Points, in no order, along strands that fork, close into loops and pass close to each other.
Points whose rows are less than 6.31 apart are linked; no others are.
(534): [-0.47 -2.80 -3.34 -0.88 -1.24 -0.16  0.81  0.10 -1.17 -5.51  1.85 -0.75
 -1.76 -1.16 -1.17  2.87  0.47 -0.19 -0.60 -3.76]
(320): [ 0.78 -2.48 -0.41 -1.46 -1.59  4.03  3.25  0.40 -0.53 -1.25 -0.28  0.72
  1.05  0.20 -0.40  1.65  3.10  0.27 -0.20 -3.33]
(263): [ 2.85 -2.46  5.62 -0.52 -1.48  1.76  3.34 -1.16 -1.41  1.22  2.41 -0.38
  0.58  0.48  1.00  1.65  3.12 -2.52 -3.69 -1.99]
(18): [ 0.88 -2.37  2.75  2.26 -3.16  2.02  1.71  1.15 -2.20  0.87  3.45 -2.77
  1.58 -1.15 -0.81  0.56  1.26 -2.46 -2.23 -2.25]
(165): [-0.34  4.32  0.02 -0.26  3.37 -1.26 -2.23 -1.97  0.47  2.39 -2.62 -1.42
 -0.81  0.06  1.89 -0.41 -3.61  0.32  1.22  2.38]
(587): [ 0.59 -1.21  5.66  1.32 -0.01  0.39  0.00  1.30  0.26  3.87  0.46  0.28
  1.89 -0.95  2.35  1.49  1.16 -1.12 -0.68  0.44]
(706): [-1.51 -0.06  1.75  1.56 -0.10 -4.51 -1.68  0.84  0.99 -0.17  0.55 -0.92
  0.70 -1.28 -1.27 -1.20  0.70  4.19  1.45 -0.26]
(93): [-1.96 -1.20  2.57  1.68  0.29  0.00 -2.40  0.89 -0.21  3.16 -0.55  0.19
  2.41 -2.77  3.23  2.22  0.78 -0.55  0.87  0.79]
(356): [-2.42 -1.36  0.16 -0.03  0.68 -1.83 -1.09 -1.25  2.32 -1.32 -0.52  1.64
 -1.59  0.03  2.25  1.39 -0.32  0.32 -0.74 -1.27]
(87): [ 1.26  0.42  3.26  2.69 -1.19  1.10 -1.95  1.88  0.61  2.61  0.24 -0.56
 -0.77 -0.54 -2.25 -0.53 -2.04 -2.43  1.30  1.80]
(413): [-2.62 -0.44 -2.52  0.73  1.18 -1.84  1.37 -2.31 -2.32 -3.93 -1.60 -3.67
  0.88  1.24 -1.45 -0.22 -1.78 -0.79 -2.75 -1.03]
(97): [ 1.44  0.90  4.99  2.82 -0.29 -1.42 -1.76  1.59 -2.02  3.72  0.72 -1.64
  1.39 -1.13 -0.86 -0.19 -0.14 -1.29  1.20  3.14]
(418): [ 0.24  3.02  0.99 -1.99  2.60 -2.22  0.80  0.53  1.60  1.12 -0.79 -1.29
 -0.83  1.17 -0.60 -0.34  0.97  2.71  1.39 -0.31]
(753): [-1.79 -0.82 -1.63  0.01  0.49 -1.52 -1.60  0.56  0.64 -1.00 -0.50  0.63
  0.98 -1.84  1.74  0.85 -0.04  1.82  0.49 -0.65]
(540): [ 2.22  3.60 -3.22 -0.10  0.18 -0.22 -1.27  0.60  2.85 -0.09  2.48  2.83
 -3.61 -1.15  2.74 -1.14 -1.60  1.71  2.24  2.14]
(284): [-2.21 -2.42 -3.04  0.43 -0.36 -1.18 -0.98 -1.75 -0.09 -4.68  1.05 -0.73
 -1.90 -0.34 -0.19  1.98 -1.83 -0.77 -1.65 -2.77]
(488): [-0.93  0.05  3.55  0.72 -0.19 -2.02 -1.13  0.76  2.58  1.99  1.12  0.26
 -0.32 -0.79  1.01 -1.09 -0.39  2.25  0.82 -0.59]
(724): [-0.23 -3.33  3.61  2.22 -2.74  1.46  0.21  1.07  0.94  0.24  3.15 -1.28
  0.00 -0.70 -1.14  0.65 -0.89 -2.32 -2.38 -1.97]
(597): [ 0.18 -0.29 -4.42 -0.81 -0.04  1.65  1.36  1.49 -3.07 -2.93 -0.60 -1.90
  0.70  0.09 -2.40  0.27  0.30 -0.63 -0.42 -1.04]
(601): [ 1.82  3.02 -1.97  0.49  0.38  0.80 -0.93 -0.48  2.95  0.74  0.87  2.67
 -4.41  1.37  1.15 -0.40 -1.76 -1.39  1.57  1.00]
(501): [-3.05  0.74 -0.49 -1.05  0.89 -2.21  3.17 -1.74 -1.60 -0.73 -1.52 -2.38
  1.77  1.64 -0.84 -0.87 -0.03  0.75 -3.26 -0.49]
(13): [ 1.19  1.61  0.68 -1.47  1.00  0.07  1.39  0.43  2.82 -0.54 -0.02  1.10
 -3.72  2.99 -2.85 -0.82 -0.99 -0.09  0.55 -1.95]
(374): [ 1.98  1.07 -4.48 -2.18  0.58  0.07 -0.01  0.79  2.90 -1.21  2.16  3.16
 -2.92 -0.67  0.85 -2.40 -1.08  1.83  0.97  0.43]
(400): [ 1.31 -0.19 -4.48 -1.30  0.25  1.60 -0.51  2.91 -1.03 -1.99 -0.19  0.36
 -0.67 -0.72 -1.84 -0.54 -1.13  0.45  1.00  0.43]
(723): [-0.82 -1.50 -0.93 -1.13 -0.81  0.28 -0.24 -2.30  3.23 -1.35  0.29  4.58
 -1.12  0.07  2.78  0.03  0.59  1.14 -0.25 -1.27]
(238): [-1.52  3.14 -1.72 -0.57  0.72 -3.16 -3.15 -1.11  1.04 -0.75 -1.27 -1.24
  1.29  0.21 -1.60 -2.83 -2.74  4.09  0.18  2.30]
(177): [-0.22 -0.11  1.50 -1.79  0.68 -1.12  4.36 -0.21 -2.32  2.50 -0.95 -2.24
  1.46  1.35  1.70 -0.73  4.56 -2.02 -1.69  0.60]
(143): [ 1.96 -1.28  1.45  0.33 -2.35  3.30  0.97  0.05  3.96 -0.38  0.83  2.78
 -2.86  2.05 -1.09 -0.94 -0.38 -1.36  0.11 -2.20]
(63): [ 0.40 -1.28  4.56 -0.31  0.74 -1.08  2.00  0.39 -0.36  1.90  0.18 -0.01
  0.67 -0.34  1.72  1.95  3.33  0.41 -0.04 -1.21]
(480): [ 0.26 -0.93 -2.63 -2.36 -1.37  2.97  4.43  0.71 -1.41 -2.91 -0.09 -0.80
  0.30  1.61 -2.48  0.30  2.05 -0.26 -1.12 -2.83]
(616): [-0.38  1.20  0.25  1.77 -0.82 -2.50 -5.23 -1.35  0.07 -0.78  0.45  0.40
  0.34  1.18 -2.77 -0.85 -1.70  2.18  3.33  3.62]
(394): [-1.09 -1.07  0.29  1.30 -0.47  0.05 -1.89  1.62 -2.47  1.74 -1.09 -0.78
  3.53 -2.96  0.97  1.64  1.50  0.86  1.59  1.48]
(606): [-1.81 -1.63 -3.38  1.49  1.08 -1.82 -1.84 -2.87 -2.69 -4.94 -0.32 -2.49
  0.16  0.98 -1.60  1.32 -1.88  0.34 -0.91 -0.49]
(505): [-2.21  0.00  2.23 -0.67 -0.81  1.67  2.70  0.04  0.03  1.80 -0.53 -1.04
  2.84  0.90 -1.31 -0.79  0.14 -1.95 -4.05 -0.46]
(411): [ 1.46 -2.83  4.46 -1.04 -0.41  1.15  3.07 -2.17  0.61 -0.20 -0.40  0.96
  0.43 -0.63  0.26  1.77  3.93 -0.94 -1.47 -2.06]
(333): [ 0.65  1.41 -2.15  0.66  1.54  2.28 -0.85 -1.11  1.27  0.06 -1.03  1.74
 -3.12  1.36  1.07  1.12 -2.70 -3.86  0.29  0.88]
(349): [ 2.29 -3.38  2.42 -0.25 -2.65  3.93  3.41 -0.15 -1.22  0.71  3.25 -1.62
  0.11  0.13 -0.88  1.46  2.35 -1.95 -2.09 -3.64]
(136): [-0.57  1.25  1.78  2.93  1.36 -3.76 -4.25 -2.81 -0.12 -0.22 -0.93 -1.18
  1.07  1.72 -1.79 -0.23 -2.97  0.86  1.36  3.43]
(9): [ 0.02 -2.37  3.27  1.28 -2.77  1.29  0.85  0.80  2.95  0.20  2.39  0.58
 -1.90  0.73 -1.51 -1.33 -1.48 -0.61 -0.87 -2.33]
(207): [-1.42  2.60 -1.04 -0.18  3.65 -2.48 -3.46 -2.08 -0.02  1.39 -2.70 -0.07
  0.62 -1.25  4.31  0.90 -2.61  1.84  0.84  2.08]
(50): [-0.48  2.05 -2.57 -2.29  2.07  1.99 -2.80 -0.63 -0.50  2.52 -1.74  2.67
  0.83 -2.68  4.67  0.33 -1.14 -0.23  0.99  3.26]
(696): [-0.03 -2.00  2.33 -0.29 -1.58  4.51  2.87  0.80  0.64  1.02 -0.35  0.45
  2.52  0.88 -0.69 -0.31  1.59 -0.80 -1.68 -1.62]
(196): [ 0.08  0.31 -3.86 -1.54  0.67  2.00 -0.28 -2.23  2.63 -0.70  0.29  4.74
 -1.07  0.08  3.48 -0.47 -0.57 -0.36 -1.80  1.17]
(213): [-0.03  1.39 -1.45 -0.56  2.64 -0.68 -3.26 -0.77  0.32  1.33 -1.36  1.99
 -1.00 -1.24  4.77  2.18 -0.72  0.19  1.30  1.70]
(469): [-0.56  0.03 -0.81 -0.95  0.28  3.60 -0.10 -0.07  0.97  0.63 -1.45  1.83
 -0.44  1.31 -0.02  0.78 -0.83 -3.00 -0.55 -0.34]
(628): [ 3.01  0.50 -1.95 -0.82  1.83 -0.51  2.18  2.95 -2.64 -0.94 -0.33 -0.96
 -1.73  0.64  0.00  2.33  3.01  1.33  2.73 -1.31]
(546): [-2.18  2.38 -0.92 -0.12 -0.91 -0.02 -1.54  1.06  1.02  0.52 -1.34 -0.50
  1.73 -0.35 -2.21 -3.55 -2.74  1.84  0.08  1.59]
(212): [-0.41  1.65  0.18 -0.35  0.47 -0.63  2.40  1.19 -3.13  3.50 -1.68 -2.30
  2.72 -0.15  1.24 -0.41  3.43 -0.44  0.68  1.26]
(595): [-0.95 -1.41  1.17  2.48 -1.74  2.04 -1.59  0.59  0.28  1.19  0.29 -0.96
  1.15 -1.04 -1.07  0.75 -1.43 -3.40 -0.81  0.09]
(236): [-1.36 -0.63 -0.88 -1.15 -2.46  0.54  4.44  1.04 -1.26 -1.25  0.49 -2.54
  0.96  1.52 -2.96 -2.05  1.70 -0.12 -1.85 -2.17]
(620): [-1.64  0.74 -0.88  1.26  0.90 -4.67 -2.33 -1.40 -0.22 -2.75 -1.03 -1.30
  0.71  0.21 -1.19 -0.76 -0.80  3.81  0.52  1.24]
(152): [ 0.46 -0.81  1.79 -0.95 -1.72 -1.43  5.19  0.04 -1.83 -0.53  1.34 -2.52
 -0.42  1.84 -1.76 -1.55  1.95 -1.80 -3.07 -1.86]
(354): [ 1.75 -0.02 -0.25  1.76 -1.23 -1.90 -4.33  0.87 -0.77 -1.02  1.16  0.63
  0.17 -0.01 -1.84  0.19  0.51  2.87  4.48  1.61]
(147): [-0.55  1.70 -4.18 -0.74  0.47  1.49 -2.47 -1.32 -0.15  1.45  0.16  2.97
  0.68 -3.09  3.61 -2.42 -2.90  0.87  0.10  3.82]
(22): [-0.49  0.17  2.79  2.52 -1.42  0.12 -1.76  0.60 -3.29  2.86 -0.85 -1.95
  4.15 -1.58 -1.25 -0.52  1.22 -0.06  1.42  3.72]
(115): [ 3.32  0.08 -1.09  1.72  0.64  0.27 -0.37  2.57 -3.13 -0.24 -0.11 -1.63
 -1.40 -0.49 -0.94  3.36  2.11 -0.71  3.80 -0.25]
(631): [-0.66  3.10  0.90  1.25  2.46 -2.78 -1.62 -1.19 -0.46  0.74 -2.05 -2.04
 -0.41  1.41 -1.36 -0.94 -2.97 -0.33  0.17  2.24]
(169): [-2.59 -0.22  0.14 -1.00 -0.67 -0.41  2.75  0.59  0.53 -0.39 -0.64 -0.73
  1.30  0.39 -1.08 -1.33  0.36  0.59 -2.11 -1.61]
(384): [ 0.61 -2.08 -3.77 -0.90 -1.06  1.48  0.26  1.57  0.13 -3.37  1.96  1.48
 -2.05 -0.60 -1.03  0.43 -0.45 -0.60  0.15 -2.13]
(368): [-1.47  2.25 -3.04 -0.17  0.32  0.68 -1.58 -2.61  2.24  0.65  0.07  3.41
 -0.49 -0.54  4.15 -1.80 -3.21  0.52 -1.50  2.32]
(163): [ 3.06 -0.14 -0.01  2.28  0.48 -0.63 -3.93  1.10 -2.93 -0.93 -0.11 -0.42
 -1.02 -0.63 -1.71  2.47  0.69 -0.24  5.05  2.20]
(650): [ 1.98 -0.07  2.88 -1.38 -0.40 -2.92  4.29  1.17 -2.88  1.60  1.68 -2.37
 -0.43  2.43  0.30 -2.25  3.44 -2.03 -1.75 -0.28]
(353): [ 0.45  2.41  1.89 -0.85  2.87 -2.99  2.42  0.46  1.30 -0.24 -0.70 -0.95
 -2.81  2.93 -1.22  0.90 -0.19 -0.01  0.25 -0.36]
(73): [ 2.68 -3.30  1.01 -1.24 -1.63  4.01  1.17 -1.48  2.61 -1.91 -0.04  3.45
 -2.21  0.32  0.08  0.58  2.12  0.04  0.74 -3.06]
(380): [-1.27  0.53 -1.65  0.10 -1.26  0.29 -2.68  1.56  0.48  0.67 -0.16  1.51
  1.35 -1.91  0.50 -1.69 -1.50  1.94  1.06  1.13]
(240): [-1.21  1.91  0.32 -0.65  1.50 -2.45  1.25 -0.04 -0.88  2.20 -1.97 -1.58
  2.37 -0.33  1.06 -0.11  1.50  2.07  0.24  0.53]
(419): [ 2.23  0.22 -5.94 -2.77  1.72 -0.19 -0.44  1.27 -0.21 -2.13  1.74  1.30
 -1.09 -1.35 -1.14 -2.26 -1.98  1.46  1.89  1.37]
(632): [ 0.06 -1.30  1.92 -0.97 -0.01  3.61  1.12 -1.81  2.32  0.17 -2.65  2.58
  1.46  0.83 -0.28 -0.08  1.55 -2.24 -2.21 -1.07]

A fork is a point with three links, a tip a point with one. Leave the first point through the second and follow the links. Name the first fork or tip that comes.
(546); (380) -> (628)
(18); (349) -> (724)
(115); (163) -> (488)

How many points has the smallest loop of links through each point below? Write none if it is on no loop.
(18) -> 13
(534) -> 11
(169) -> 6
(238) -> none

A piece is two or more points that can be reached from each other along the links. Count, over all rows, the pieces, the separate loops (a circle has one, a figure eight two, a Y none), the forks (points with three links) and the tips (points with one).
pieces -> 3
loops -> 4
forks -> 6
tips -> 4
